Points, in no order, along strands that fork, close into loops and pass close to each other.
Points whose rows are less than 119 apart are linked; no others are. Some points are linked to none.
kesik: [-26 -10 -44 -32 17 -29 58 5 -6 -22 2 -35 -26 -12 -44 -13 52 -37 23 25 -2 -20 -23 -18 -50 -10 3 16 13 23 -7 -3 -27 2 -21 7]
Gal: [-44 3 -37 -20 -36 13 -6 -17 38 18 6 2 -58 -21 -46 -9 -11 -25 19 6 5 19 7 -40 41 -17 -57 -40 14 48 5 -8 15 9 64 -8]
pasez: [7 -40 -8 -8 28 7 16 -16 7 0 18 -30 28 24 29 -41 23 -30 -35 10 -23 -24 -33 -58 -10 -30 -18 13 11 -24 48 11 19 -31 2 -18]
guge: [23 1 13 -26 20 41 19 43 -32 37 -32 40 2 51 22 23 21 12 7 16 -37 41 -31 -8 -5 7 6 16 2 -5 7 -36 26 -37 -41 -39]
netuk: [-39 15 -6 -25 -9 -1 -34 36 8 -2 1 21 -28 -29 -45 18 -28 -19 15 21 13 -19 14 29 4 4 -2 -26 -24 -17 -25 12 -15 19 -1 1]
getun: [12 20 5 -32 9 4 17 32 -29 10 -5 -26 4 34 43 -7 61 3 -2 68 -80 2 -37 5 -12 -16 13 24 -18 -8 1 -8 -17 4 -13 -15]
pulis: [18 8 21 -2 -19 5 -19 51 -4 -9 16 12 23 -16 -33 32 -8 31 -13 -2 22 23 -1 26 10 0 2 4 -6 21 -28 -29 -11 19 -3 22]
fopu: [19 -38 -14 18 27 -50 11 16 -29 -13 -2 7 33 5 27 -29 40 -22 -7 -17 -16 -3 -13 9 -46 2 20 0 -7 4 -38 -15 17 27 -77 -14]
Kigos: [2 -9 39 16 7 49 38 -12 26 42 -39 40 21 39 13 19 6 2 5 -28 4 16 18 -29 31 -18 -40 2 48 -23 22 -36 15 -10 49 -25]
maz: [-13 2 -22 -13 21 1 26 -30 21 9 4 -41 -6 -14 -41 -2 -8 -4 5 31 37 -1 -30 -19 -10 -5 7 26 22 8 6 13 1 5 26 40]
vom: [-5 14 -10 -33 -32 6 0 3 28 -2 22 -36 -28 -8 -15 70 17 19 -11 21 14 -6 -3 18 -56 0 23 10 5 -16 -31 -8 -60 -27 -2 14]
Res: [-5 30 -37 1 -25 -7 -27 -26 29 -19 60 -17 -19 -36 -38 -33 -9 -14 1 -34 31 -9 -6 -16 0 -10 -5 -24 10 12 -9 -6 -3 18 27 2]
puvu: [-41 62 -15 -6 -25 -19 -27 8 -18 -15 -2 24 -53 5 -15 4 5 19 23 11 13 14 -2 4 43 36 9 -17 -13 17 29 2 3 -8 52 18]
doma: [-13 21 11 -9 -9 29 -13 -6 27 15 -14 34 -17 -20 -29 43 -62 -4 30 -12 46 6 31 12 62 -10 -33 -17 -15 7 6 29 2 6 45 -20]
Norid: [4 -14 31 16 24 -12 -27 -39 12 -9 -16 -13 -9 -6 23 -27 -36 3 -3 -5 17 -29 -2 5 17 10 2 -2 3 -27 46 49 26 13 29 27]
ruvil: [-10 -15 -26 13 1 -13 -32 -4 -20 4 -7 53 0 4 -2 22 -45 38 22 -25 18 26 31 20 33 11 -22 8 19 4 40 14 -19 -35 18 -25]
tar: [-6 -24 23 -10 -2 21 -36 -16 -13 -5 -11 48 4 -2 -9 -9 -61 5 15 -17 49 8 18 -15 62 2 -15 -3 -4 2 75 25 46 -16 57 -4]
dafaz: [-12 49 31 -27 -10 17 25 -18 2 -6 2 -2 27 16 -13 3 45 19 30 -1 -5 -25 11 -2 -12 1 8 0 23 -23 19 -12 -3 -5 40 13]
Nup: [-45 2 -59 -18 -27 -2 2 -40 32 12 14 -15 -40 -15 -7 -29 12 -28 13 8 -7 -3 3 -30 3 -33 -43 -16 26 -4 16 2 0 -7 65 -7]
vare: [31 -12 3 -31 23 -18 21 27 -23 -2 14 -27 10 42 20 -1 71 4 -2 32 -48 -3 -36 -21 -32 -43 -7 27 1 -8 -2 -19 -16 17 -37 -17]
domok: [-27 45 4 -25 -12 -15 -23 8 -1 4 1 -18 -33 26 8 7 9 14 13 56 -39 -12 4 34 -13 -5 15 11 -24 -35 -12 31 -34 23 7 28]
loba: [25 -2 26 42 15 -23 3 -21 -6 2 -27 -14 7 7 47 5 -34 19 -12 -10 3 7 15 13 17 8 14 -2 -35 10 -28 64 1 40 -40 26]
Mal: [28 -9 46 19 38 -33 11 -18 -10 -23 -32 -19 -2 -21 4 -12 -1 34 9 -8 7 -20 -1 15 -35 43 23 21 21 2 25 10 6 9 -1 63]
Batul: [43 -21 12 54 -7 3 25 23 -11 15 -20 16 73 15 61 -9 -12 3 -16 -21 -35 22 6 -28 7 -7 2 15 -26 -3 -24 7 43 1 -52 -6]
lofav: [-20 -5 12 -28 -16 16 29 -13 -14 -9 30 -6 60 41 5 10 54 4 14 2 -37 -38 4 -25 -12 -67 0 -6 22 -38 10 -5 -33 4 8 -8]
pafin: [-1 64 9 -26 -40 17 -5 3 -4 -23 36 -1 22 5 -20 25 16 32 18 9 -1 -14 -3 8 -5 4 27 -15 -3 -3 -7 -10 -11 -6 31 13]
Ner: [28 -25 35 -4 -4 5 -11 10 -17 -4 7 -24 16 24 6 -4 -2 16 -26 48 -43 12 -22 -37 24 -3 -6 0 -5 32 34 16 11 14 -4 23]
Som: [34 -22 7 54 10 -18 13 2 -6 22 -39 17 25 23 73 13 -27 22 -23 -26 -6 26 20 3 24 12 1 21 -33 -1 -17 35 7 -4 -40 -12]
Bif: [14 -25 1 16 -1 42 4 10 1 28 -5 4 49 16 26 -9 -47 8 -26 32 -25 43 -10 -25 29 -12 -7 41 2 -3 17 5 36 -44 2 5]
guro: [21 1 3 5 21 3 -18 10 -22 10 -19 27 -17 20 31 31 -10 21 3 -23 18 12 20 43 -8 32 14 1 -33 -5 3 5 -26 -31 -34 -40]
Nog: [64 -13 8 36 9 -13 14 30 -14 10 -32 -2 58 18 58 -19 28 17 -38 -7 -47 19 -16 -25 -5 11 11 28 1 -3 6 -23 40 -18 -23 0]
bop: [-10 -11 28 7 10 -21 14 -4 8 4 14 9 10 41 29 10 37 0 -22 -34 10 -19 17 -5 -30 -17 -5 -19 4 -42 -31 -2 -27 19 -29 -12]
Lep: [4 -33 36 18 5 77 32 -30 -6 46 -33 24 53 37 35 11 -14 -2 7 -14 -32 4 15 -45 27 -30 -20 6 33 -20 55 -4 25 -28 18 -29]
daka: [-8 38 -52 12 2 -25 2 5 39 -14 24 -60 -48 -41 -46 -11 38 -36 -17 -2 18 -10 -22 16 -30 4 10 20 17 3 -54 -37 -48 7 2 5]
zifem: [1 -11 16 -60 -13 12 -7 9 -29 -13 16 33 -2 50 14 56 62 18 -4 -11 8 1 -5 14 -39 -19 32 -22 -10 -23 -7 -32 -36 -28 -38 -23]
kod: [-3 0 -31 -13 25 4 57 2 5 -14 -1 -50 -21 -20 -12 -33 41 -43 8 25 -31 -25 -24 -16 -50 18 -6 26 -4 22 14 -9 9 -14 -5 -6]
zesu: [-9 -5 -16 -6 -46 23 -19 12 -34 -11 36 -24 15 2 -8 -8 -44 -13 -16 51 -25 11 -13 -18 32 -20 27 -10 -54 23 -8 47 26 18 -23 -1]
zubi: [30 -49 7 7 45 -5 -31 -2 4 -4 2 -38 6 -11 -7 -12 -6 -17 -46 22 -2 -15 -48 -9 -2 2 -14 3 18 -2 41 8 0 6 5 -7]
butu: [-5 -28 3 -1 0 54 7 -35 -5 28 0 0 31 36 35 -19 -4 -16 2 9 -39 -9 -3 -41 6 -37 -16 -5 16 -25 42 11 23 -25 21 -30]
Bego: [-39 -14 -24 -7 -7 -1 9 33 -5 10 -3 40 10 -15 -24 -6 -26 -23 30 13 -1 1 35 26 -21 9 -3 6 -13 -5 -31 8 6 4 -34 0]
gezi: [10 -36 5 -11 20 7 21 4 -4 29 -7 -9 29 22 -1 32 26 19 -4 -5 -13 13 -14 -11 -7 -14 -12 14 63 -14 18 -40 -26 -31 -5 -29]
gubem: [-45 -12 -13 -2 -33 -15 -6 -18 -5 0 18 13 8 16 19 12 -23 16 -1 10 -9 3 32 -2 -6 -20 3 -1 -26 -14 -25 49 -20 6 -22 29]
pozuk: [18 -13 38 28 -9 27 13 25 8 18 -27 31 23 24 31 21 -45 17 -19 28 -13 32 15 -26 38 17 -22 27 -9 16 15 4 24 -20 7 17]
pog: [-11 -13 -38 -1 -3 23 14 -59 2 1 20 23 37 -22 -16 -18 -10 -5 43 -67 47 -13 23 -6 -2 -4 2 -32 31 -9 10 2 14 -25 18 -36]
nazas: [-40 -28 -22 16 -21 16 -4 -27 9 15 24 62 37 29 22 -39 -33 -27 12 -28 2 13 36 -26 0 -33 -20 3 0 -30 -1 11 25 3 -15 -20]
vug: [-44 45 -17 -5 -20 -48 -15 -8 -10 -25 13 -10 -38 -14 -20 -5 26 5 25 8 -9 -12 -2 7 9 4 -9 -17 14 11 24 0 -15 25 49 32]
zaf: [31 -34 -11 -22 16 30 -31 6 -2 14 42 -4 5 18 0 8 -12 -6 -6 -17 -17 1 -9 -10 -30 -29 -19 -23 17 -6 5 -3 -11 -4 -51 -54]
losi: [8 -34 -21 0 23 -17 0 -18 1 -7 13 -36 -4 12 2 -37 9 -24 -39 29 -10 -6 -39 -38 -16 -14 -12 24 7 -11 29 24 -3 -1 -8 7]
bege: [30 -54 31 31 45 -18 -17 -16 -9 -10 -23 -19 34 -14 18 -22 -18 -4 -24 -2 -5 -29 -29 -1 1 14 4 -7 4 -3 36 35 18 7 -2 10]
sivod: [16 -28 -8 14 10 -25 -10 6 -17 -31 23 3 41 -6 -13 -35 5 -13 -14 -15 10 2 -26 -2 -27 -6 24 -13 -21 13 -35 7 10 41 -55 1]
vakeg: [-14 35 7 2 18 -7 12 -27 21 -8 -17 -38 -25 -46 -32 13 -32 12 35 4 40 -7 -2 4 9 28 16 2 12 4 11 17 9 12 46 56]
bakik: [17 -8 5 22 21 -4 -6 16 7 20 -35 24 -10 5 17 46 -32 33 -5 -24 17 28 30 28 15 31 -27 5 6 4 23 6 -28 -28 5 -26]
lop: [28 15 26 27 17 -7 37 22 12 6 -22 -19 -32 -1 9 15 52 -6 -31 -37 -7 1 -7 -2 -20 40 -8 -9 9 34 -24 -36 -3 9 -14 -10]
Fidum: [-3 29 -20 -1 -14 13 -50 -9 -24 3 11 12 -33 33 21 12 -58 8 7 19 0 26 20 20 32 2 22 -1 -60 -6 5 59 -16 -4 -24 -23]
Zuge: [4 -33 -25 8 12 8 12 -6 32 -9 18 -30 25 -59 -43 -57 -5 -52 -3 -10 1 -30 -17 -8 -13 0 -37 -4 36 15 -2 -36 25 1 21 -16]
ras: [7 -30 24 -6 15 4 24 28 -34 20 -33 25 26 24 31 26 17 8 13 0 -27 0 9 16 -16 4 2 -6 -16 -6 -25 10 5 11 -61 -22]
Duvod: [-21 20 -26 -27 -28 11 4 1 53 7 15 -32 -48 -29 -48 51 -12 -16 -8 14 20 -22 -4 1 -27 -5 1 -19 9 -9 -31 -1 -44 -17 13 -11]
dibo: [-31 10 -21 -19 -43 14 5 20 7 4 25 6 -27 -25 -51 0 1 -8 21 14 -27 7 7 -22 7 -1 -43 -29 16 60 -4 -28 2 3 29 -4]
Ruked: [-30 6 15 -12 4 11 29 -5 22 29 -18 32 16 24 -30 18 37 5 9 -27 18 8 7 -32 39 -21 -20 -19 56 -7 -2 -46 -11 -8 43 -25]
ver: [2 18 -3 -2 -47 11 -27 27 -20 -13 24 -31 -6 -12 -12 31 -7 3 -34 46 -15 0 -30 6 24 -5 27 -20 -48 32 -18 23 -14 9 -10 11]
Naso: [-32 23 -21 16 -21 -28 -46 23 -9 -13 4 21 -17 -19 -29 -8 -33 10 -6 14 23 28 -4 6 61 8 -2 -10 -16 9 9 -4 7 5 44 26]
Nezad: [9 -12 3 25 -3 12 -13 -15 -10 8 -36 -4 -4 -24 8 -2 -39 4 6 14 -2 8 3 11 53 39 -22 -14 -2 40 39 27 21 -4 41 9]
zenu: [56 -19 44 31 9 -10 -42 -11 -9 -15 -14 -26 20 9 20 -15 -28 28 -23 29 -28 9 -26 -21 50 15 -8 5 10 37 44 16 15 33 21 44]
vido: [-17 -13 -41 -16 -23 -2 9 17 22 -1 54 -5 18 -10 -40 0 26 -19 -26 -5 0 7 -6 -30 -20 -36 -12 0 16 8 -30 -34 -26 -4 -19 -16]
Pori: [-37 31 26 -7 -24 37 30 -30 44 11 -18 44 -15 20 -16 -5 -23 5 27 -16 48 22 24 -36 23 -15 -7 10 9 -13 4 6 40 -2 53 38]
fen: [-13 24 6 -39 -16 -18 -21 7 -31 -27 12 34 -42 33 4 39 39 24 -2 -14 14 -1 6 17 -27 24 33 -30 -12 -4 11 -3 -35 -14 -13 -9]
pelu: [-7 -11 -32 1 11 -1 3 -38 27 7 6 15 7 -34 -35 -39 2 -13 20 -65 41 -7 23 -2 11 5 -14 -17 42 5 -5 -41 11 -24 28 -44]
Kul: [-34 27 18 -21 15 -18 -4 -15 21 -20 -20 -15 -60 -17 -39 16 24 -2 4 0 37 -14 -27 -39 55 5 -27 -44 37 28 35 -25 9 27 73 18]
tilur: [21 -15 5 25 8 7 -17 -26 -14 -12 -33 25 8 -29 14 -29 -47 0 11 -17 27 7 5 -9 83 14 -28 -21 -3 37 58 20 66 7 60 1]
fod: [16 18 9 -21 30 44 13 42 -4 42 -29 37 0 31 -7 -8 4 -17 8 4 -3 4 -12 -2 10 7 -4 -7 -26 -15 -3 -28 35 -20 -28 -50]
moke: [29 -6 61 15 -8 4 -2 4 -20 -4 -46 30 5 35 32 3 -41 32 -4 33 -21 23 8 -25 41 42 9 22 -29 24 48 30 49 1 5 47]
piv: [42 -24 68 1 -2 8 -22 -2 -34 -9 -17 -4 9 44 36 1 -32 37 -24 52 -40 19 -14 -27 25 10 29 29 -36 25 22 41 25 -5 -25 46]
sogo: [-24 -4 -21 -6 -23 24 31 10 31 29 2 15 -8 0 -2 59 -38 12 11 -5 5 35 35 7 -9 4 -24 6 0 13 -37 11 -28 -24 -22 -4]
kur: [44 -33 19 12 19 -29 0 -1 -15 20 -40 -16 -13 8 58 11 5 45 7 17 -54 19 17 48 -43 13 1 37 9 8 -16 4 -31 8 -56 9]
lov: [-14 28 -35 -5 -55 -6 -42 23 -12 -23 46 -26 -9 -19 -26 14 4 -17 -50 35 -2 -17 -27 -3 11 -15 22 -24 -33 -1 -3 2 -27 -10 25 5]
Nivan: [-23 52 27 -12 12 -32 0 -16 16 -39 6 -34 -62 -8 -15 -2 35 4 27 0 7 -16 -19 -31 19 -4 -24 -25 25 20 36 1 -4 54 67 38]
Nobit: [38 35 10 4 13 10 -11 19 -15 20 -12 -5 -20 32 31 36 12 12 -24 -18 20 26 -15 35 8 18 23 -6 -41 3 -33 -5 -20 -1 -32 -41]
pibo: [-14 -4 -7 -9 -18 33 1 -1 16 19 -4 13 -16 2 -21 42 -63 -3 15 5 15 22 22 -8 28 -13 -25 -13 -19 11 -2 39 -9 3 -3 -19]
zef: [-22 58 40 -12 5 -10 -22 2 0 3 -24 22 -24 27 20 14 -13 29 28 20 3 -3 30 37 8 14 18 19 -25 -47 3 28 -7 11 13 29]
nid: [21 -32 -36 -8 23 -23 22 6 -39 -13 15 -10 52 -8 24 -12 40 -14 -2 -2 -20 -13 -17 21 -54 -4 29 14 6 -13 -18 -32 -3 -29 -62 -23]
pidom: [-10 -23 -31 23 25 -5 7 14 28 -12 3 -27 -32 -70 -37 -54 -1 -62 -26 -15 8 -36 -12 15 -31 26 -13 0 8 14 -17 -28 6 -4 -9 -11]
vuv: [3 10 -3 20 4 -7 -7 -16 0 -2 0 12 -7 0 18 -26 2 4 1 -44 0 -13 30 9 -14 28 -18 -22 1 0 15 3 1 -4 10 -21]
rure: [6 -35 -12 17 12 -32 6 -6 -32 -13 -1 1 63 -10 20 -2 9 22 -1 6 -2 11 -1 34 -24 9 40 25 -2 -7 -12 2 -8 -31 -37 9]
Ledov: [25 -3 -12 34 29 3 39 -7 18 -7 -13 -51 -32 -40 -3 -45 26 -47 -11 -18 -22 -17 -16 0 -40 38 -18 5 13 31 15 -21 19 8 2 -5]
Zanag: [38 -35 14 21 27 -34 30 13 -13 -10 -29 -40 39 -24 12 0 19 20 -6 16 -15 -8 -18 27 -41 26 37 41 15 10 -4 -5 0 -3 -29 37]
dag: [35 -1 2 -12 8 15 20 30 -19 -2 11 -37 35 -3 47 21 32 -10 -19 39 -18 2 -36 27 -43 -36 36 15 -40 -25 -60 -25 0 -8 -70 4]
Risep: [24 14 3 44 19 -24 -27 -8 1 -35 -8 -35 -21 -62 -35 -11 1 -3 -21 -23 37 -7 -33 6 29 35 -4 -9 31 45 20 -25 -5 28 38 35]
Pani: [-7 -8 -33 1 -16 -6 -15 -6 7 -10 53 -1 24 -22 -28 -30 -15 -26 -12 -6 13 -9 -9 -7 -20 -11 0 -18 -10 5 -22 7 0 13 -12 -3]
Laza: [-24 22 -42 -6 -48 22 8 10 -15 6 18 -28 -10 -4 -26 -17 2 -17 12 52 -43 25 -23 -33 30 -2 -21 -18 -17 61 10 3 17 8 33 -6]
pavut: [24 30 3 46 7 -6 15 -10 -9 -29 -4 -37 -30 -57 -9 -41 21 -21 13 -49 3 -33 -3 30 -21 51 3 -19 10 36 -7 -18 11 32 0 5]
pud: [-57 -51 -6 7 -35 -2 12 -29 0 -1 23 43 25 22 13 -1 -8 1 12 -14 -12 -2 43 -17 -23 -37 -14 -3 28 -27 5 24 -13 -2 -9 16]
tesag: [5 -8 7 11 11 -14 -7 -37 41 -17 14 2 -11 -59 -31 -30 -24 -8 10 -79 64 -18 24 -5 23 16 -23 -20 36 9 -7 -27 19 7 48 -8]
pevo: [4 -44 12 -12 3 23 9 -29 10 5 33 1 11 24 -9 19 -13 4 2 -39 15 2 0 -37 -9 -29 -22 -19 29 7 18 20 -8 4 -12 -30]
Fup: [4 16 -42 -42 -33 -14 -20 3 12 -25 58 -36 10 -27 -48 32 16 14 -6 23 23 -24 -4 10 -57 -27 38 15 7 -15 -19 -12 -48 -10 2 16]
Riku: [-1 -10 -5 -77 -17 33 2 33 -35 -4 30 16 4 44 11 48 59 7 5 36 -23 10 -34 -6 -38 -37 35 5 -15 -6 -7 -24 -15 -46 -40 -23]
mebi: [-26 -19 -29 -41 14 -5 37 1 -1 5 -3 -14 9 -2 -62 25 25 -7 27 21 20 -7 -23 -11 -28 -18 16 11 30 -2 -9 -5 -15 -12 -9 6]
Fim: [5 -46 18 13 12 23 4 -58 13 15 -8 -4 26 19 28 15 -36 6 1 -34 16 -5 16 -18 7 -25 -11 -15 8 -17 14 61 2 10 -13 -22]
gagu: [-18 2 -2 4 -7 -3 -3 -46 -25 10 -4 34 53 31 46 -52 -16 1 37 8 -35 -16 44 16 1 -14 28 4 -28 -46 7 40 18 -4 -29 5]
lenuz: [10 4 -2 -22 35 -7 3 17 18 3 -8 -6 -62 -14 -30 7 61 -22 -25 -38 21 -21 -16 11 -18 42 11 -20 14 13 -28 -66 -38 -29 -15 -55]
taviz: [-37 -3 -25 9 4 -23 -23 -10 4 -8 -20 31 -28 -62 -20 -42 -56 -22 38 -20 45 -4 35 30 33 16 -38 -5 3 8 15 2 34 8 49 25]
vezu: [27 -20 14 0 6 -38 -2 11 -27 5 -17 -36 -2 11 60 9 38 22 -9 52 -60 22 -10 41 -47 -18 15 43 -13 0 -35 -11 -29 10 -52 22]
Diza: [-8 -21 -36 -36 -8 -17 -6 1 -6 -40 53 -27 37 -12 -19 9 29 -12 -18 25 -1 -37 -25 0 -51 -44 23 10 0 -35 4 7 -46 -8 -17 2]
ramaf: [60 -6 21 21 10 -2 -9 10 -10 -1 -4 0 52 7 20 -25 13 27 -15 -10 -34 0 -3 5 -11 17 4 17 8 -12 21 -27 14 -1 2 -1]
geset: [1 14 -7 25 -8 10 -44 -8 -24 3 -12 -20 -22 -12 14 -4 -48 3 4 34 -19 -1 3 28 45 12 3 -15 -40 15 27 51 -6 13 13 2]
dena: [-39 -2 -30 6 0 -1 -5 8 20 8 -5 49 -15 -29 -25 -48 -29 -39 28 -14 14 -8 38 19 -4 9 -28 -13 -9 -6 -12 -5 35 8 8 -13]
Bon: [-13 9 5 32 21 -33 1 40 -6 -4 -38 -20 -61 -15 12 -6 37 -25 -25 20 -19 -11 -15 51 -25 29 3 0 -15 8 -36 -6 -29 46 -25 30]
Tupi: [-4 -1 30 15 14 -1 -15 -53 -2 4 -14 -9 -3 17 41 -15 -42 19 8 -11 12 -19 21 -7 16 -6 3 -11 -30 -21 12 75 11 27 -18 16]
Leb: [41 -6 18 -2 32 16 16 57 5 14 0 -9 14 -1 31 9 30 -27 -39 -6 -10 -6 -16 22 -30 -15 6 5 -21 -35 -58 -45 18 -5 -61 -26]
lotu: [-3 27 15 -20 -36 23 -5 27 6 -13 33 22 47 -5 -28 29 -3 13 1 -12 23 3 13 7 -3 -5 28 -4 -15 -9 -26 -15 -9 -15 -4 3]
dulu: [-26 -10 -17 31 17 -55 -13 16 -7 -10 -12 -4 -44 -17 -15 -10 1 -4 -3 -5 9 6 8 32 -13 18 -5 1 1 6 -23 0 -22 40 -21 23]
sul: [-41 3 -11 -18 -34 -22 19 -6 -8 -20 33 -18 -1 19 6 26 30 9 -6 23 -7 -16 3 -10 -23 -29 24 -9 -30 8 -26 32 -29 16 -21 34]
tas: [-32 -3 -46 -8 -46 16 -8 12 -11 11 28 -18 6 -11 -26 -4 -34 -37 -7 44 -19 -5 -14 -29 40 -23 -10 -34 -27 15 -2 30 23 -1 16 -18]
pag: [12 29 25 -1 0 20 31 -48 -7 -5 2 -16 36 16 7 -24 28 10 23 -21 9 -22 -1 -18 17 1 11 -18 -4 -14 22 18 38 13 32 1]
dumo: [44 26 -3 3 5 22 3 16 -16 17 14 -37 12 13 39 30 0 1 -34 13 2 29 -33 18 -11 -7 42 7 -50 6 -47 7 -4 -15 -53 -11]
Nug: [26 27 31 43 10 -25 24 16 3 -33 -12 -20 -45 -30 -11 -6 48 -2 -14 -59 10 -15 4 16 -31 64 16 -11 10 51 -23 -48 -7 25 -8 6]
gatom: [-12 57 -33 11 -47 -12 -60 30 -6 -23 31 -3 -11 -46 -44 4 -19 9 -27 18 21 3 -19 10 34 8 31 -24 -28 5 5 -9 -10 -9 45 30]
Fama: [2 -21 36 12 -8 17 47 -24 37 11 -22 7 -10 -19 1 21 -20 10 16 -37 11 2 37 -15 6 33 -47 -13 43 31 10 -10 17 -5 39 3]
Tak: [76 -20 37 1 15 -22 -29 23 -36 -24 -6 -17 7 12 45 -26 40 13 -12 24 -44 -1 -25 43 -57 -10 33 39 -29 6 -24 -16 2 37 -62 33]
vufiv: [76 -7 29 4 30 -13 -34 27 -19 -3 -12 10 31 21 38 -34 7 15 -22 9 -21 -6 -7 29 -43 10 28 38 -18 -35 -3 -7 14 10 -51 11]
ferum: [11 25 -12 -9 16 -13 -15 16 7 -31 15 -17 -46 -24 -19 4 60 -26 -43 -19 32 -31 -21 34 -34 36 39 -13 -1 -4 -24 -48 -41 -35 -15 -23]
balip: [41 -8 23 52 38 -33 -33 -4 -4 -23 -40 -15 -16 -47 -8 -28 -24 13 5 -20 11 -8 -15 27 9 45 0 20 33 18 33 -10 14 44 15 49]
buk: [7 5 37 7 -15 36 26 -2 -11 45 -48 36 31 66 75 17 -23 36 13 46 -59 52 21 -24 46 -26 25 60 -29 -11 -1 24 8 -24 -20 8]
Pono: [18 1 -7 -28 1 26 -21 1 -21 12 35 17 11 56 29 -8 6 -10 -3 4 -26 8 -5 -8 -8 -24 15 -14 -35 -23 -8 11 8 5 -58 -44]
lovi: [-12 34 -49 8 -13 -14 -2 -21 52 -12 32 -42 -37 -61 -57 -25 7 -34 -11 -30 53 -20 -4 2 -3 0 9 -6 19 9 -48 -30 -17 8 17 -3]
vapa: [-10 -16 27 25 -13 -8 19 -25 50 0 -18 21 -20 -21 11 -13 -24 0 -6 -64 40 -5 49 -16 24 12 -55 -15 40 1 -6 -16 26 6 52 4]
zizo: [17 7 -10 -18 48 24 24 44 13 41 -10 3 -14 4 -3 9 17 -32 -1 -3 -12 9 -10 7 -19 1 -15 2 12 -23 -42 -48 12 -10 -50 -68]
Gepir: [-29 8 -21 -20 -22 38 16 2 15 17 6 40 3 2 -38 -9 -11 -11 3 5 17 29 -6 -38 6 13 -4 15 4 29 10 -30 33 -51 25 3]
pon: [-1 15 6 -2 14 15 13 -63 -8 -2 -2 4 42 -10 -18 -24 -10 8 49 -51 49 -16 10 -15 21 -3 15 -17 23 -4 28 19 48 4 45 -2]
lunat: [-27 43 0 -22 -7 -1 -22 20 -13 6 -5 42 -58 38 -16 20 8 17 -7 -1 8 23 -9 8 20 32 15 -20 -26 5 19 -9 -12 -19 18 -21]
Gosu: [-33 37 20 11 7 -10 5 -26 -9 8 -30 43 17 25 42 -26 -8 13 35 -7 -6 -27 55 33 4 11 13 6 -12 -54 7 30 16 -1 8 15]
pob: [-37 -24 -14 8 -1 -9 -29 -17 -13 -6 -6 73 10 -5 -6 -11 -60 14 28 -25 38 9 42 0 38 -7 -23 20 2 -19 43 18 13 -25 35 -3]
Lif: [-56 2 -4 -40 -27 5 -7 27 51 18 3 14 -31 -24 -62 35 -30 -10 19 23 19 -21 30 9 -14 -11 -19 -4 28 -25 -29 -11 -29 -2 28 12]
Nevi: [-4 -41 -9 34 -1 -19 -19 6 33 -7 23 -9 25 -41 -5 -10 -31 -15 -55 -42 32 -10 6 15 2 8 -22 -12 23 -16 -19 -22 -22 -22 14 -18]
zum: [15 -7 17 -50 4 38 37 48 -38 11 -1 23 11 40 36 34 56 5 7 30 -55 22 -38 -27 -40 -30 21 29 -4 1 3 -53 22 -36 -55 -28]
Pizan: [15 2 4 16 6 -53 -3 31 -38 -19 -22 -28 -38 -4 22 -2 60 -2 0 29 -34 2 -15 64 -52 6 20 21 -15 1 -47 -19 -44 49 -43 33]
lumef: [-5 8 -34 0 -9 -29 14 15 33 -17 40 -18 -20 -13 -49 0 37 -1 -18 -2 8 18 -10 -18 -31 -5 -16 22 38 28 -29 -45 -35 4 0 10]
buz: [-17 13 17 0 16 -10 -1 0 6 11 -21 15 -12 2 -40 -5 16 -1 13 -16 38 -5 -1 -19 52 -5 -25 -33 27 -2 9 -15 13 25 43 -11]
zive: [-15 40 -4 -6 -14 12 -8 -23 33 2 -14 -15 -27 -43 -32 43 -40 12 24 -8 49 -17 15 16 29 7 6 -10 10 -10 1 15 -12 -7 58 13]
lasok: [22 13 3 28 2 -14 -13 2 3 -5 1 -29 11 -29 -18 22 -10 22 -11 -11 31 19 -19 16 31 10 5 -5 13 32 -11 -11 -8 24 14 22]
munib: [-43 12 -1 -27 -20 37 10 -22 34 15 -2 37 -23 8 -36 -1 -15 -17 13 -9 48 2 8 -29 16 -10 -3 -4 7 -13 13 -13 22 -36 41 1]
Vosi: [-19 48 38 -4 -9 0 10 -34 18 -4 -8 6 -6 0 -3 9 -26 27 42 7 30 4 17 -18 23 4 6 13 16 -15 20 19 29 23 55 67]
Bidi: [-28 -6 -24 16 4 -24 -25 -11 -5 -16 -25 52 -2 -52 -6 -5 -87 -3 40 -24 58 6 41 31 56 2 -13 14 -26 -18 24 37 21 -12 42 19]
davek: [14 -10 -9 -12 4 23 -41 27 -28 6 13 47 -7 28 16 -2 -45 -17 2 3 -12 14 28 20 14 -11 -2 -14 -49 -16 0 39 4 2 -46 -52]
Kov: [-10 -22 -9 30 -2 7 -16 -39 -6 13 -2 62 50 43 49 -58 -38 -5 25 -33 -15 7 37 -9 6 -31 -2 24 0 -51 26 27 38 -5 -10 -13]
gada: [18 14 8 -15 28 -18 44 23 21 -6 -10 -21 -38 15 -3 -1 83 -17 -14 -22 -8 -12 -12 -7 -35 23 -5 -13 22 1 -23 -55 -27 -5 -13 -39]
dus: [5 -34 1 -30 -5 6 21 1 -4 -38 50 -43 66 7 0 12 46 -7 -27 20 -28 -40 -21 -33 -28 -64 7 19 8 -28 11 6 -32 -17 -22 0]
savov: [-7 20 9 9 -14 28 10 -13 12 42 -7 1 -5 54 38 0 -17 11 11 15 -44 36 21 -16 34 -29 -24 1 -12 -3 -14 40 2 22 -6 -12]
rivit: [7 1 -2 14 -4 -34 -14 10 -19 2 -14 -7 -18 16 10 4 -7 37 9 15 -24 30 11 41 -11 22 -3 17 9 22 -15 8 -24 26 -23 22]
lin: [-16 20 6 -24 10 -3 24 19 3 21 -22 -21 -17 20 13 20 40 1 8 42 -36 -3 -17 17 -14 1 0 7 4 -13 -17 -1 -31 6 8 6]

A fork is a point with three links, a tip a point with one. Leave the first point through the second and follow the links. Name the first fork or tip that comes.
sul; gubem | vare
vom; Duvod | pob
pog; pon | Pani
fopu; nid | Fama
Bidi; taviz | lofav
buz; Ruked | Tupi
dag; Leb | puvu
puvu; Naso | Nup
Tupi; loba | vezu
domok; zef | sul

A piece is two or more points that can be reached from each other along the links. Count, over all rows, the pieces, the separate loops (a circle has one, a figure eight two, a Y none), the forks (points with three links) and the tips (points with one).
pieces | 5
loops | 3
forks | 7
tips | 11

How many points has the smallest loop of links through each point below? Write - if it is on no loop.
dulu | 6
daka | 6
doma | -
domok | -

Name the points in between on the shortest way along the links from the first point to the second, in order.
pidom; munib | Ledov kod kesik mebi maz vakeg Vosi Pori
Nup; butu | Gal dibo Laza tas zesu ver lov gatom Naso puvu vug Nivan Kul buz Ruked Kigos Lep
netuk; zum | Bego dena taviz Bidi pob ruvil bakik guro Nobit dumo dag Leb zizo fod guge
Bego; Batul | dena taviz Bidi pob tar tilur Nezad geset Fidum davek Pono zaf pevo Fim Tupi loba Som
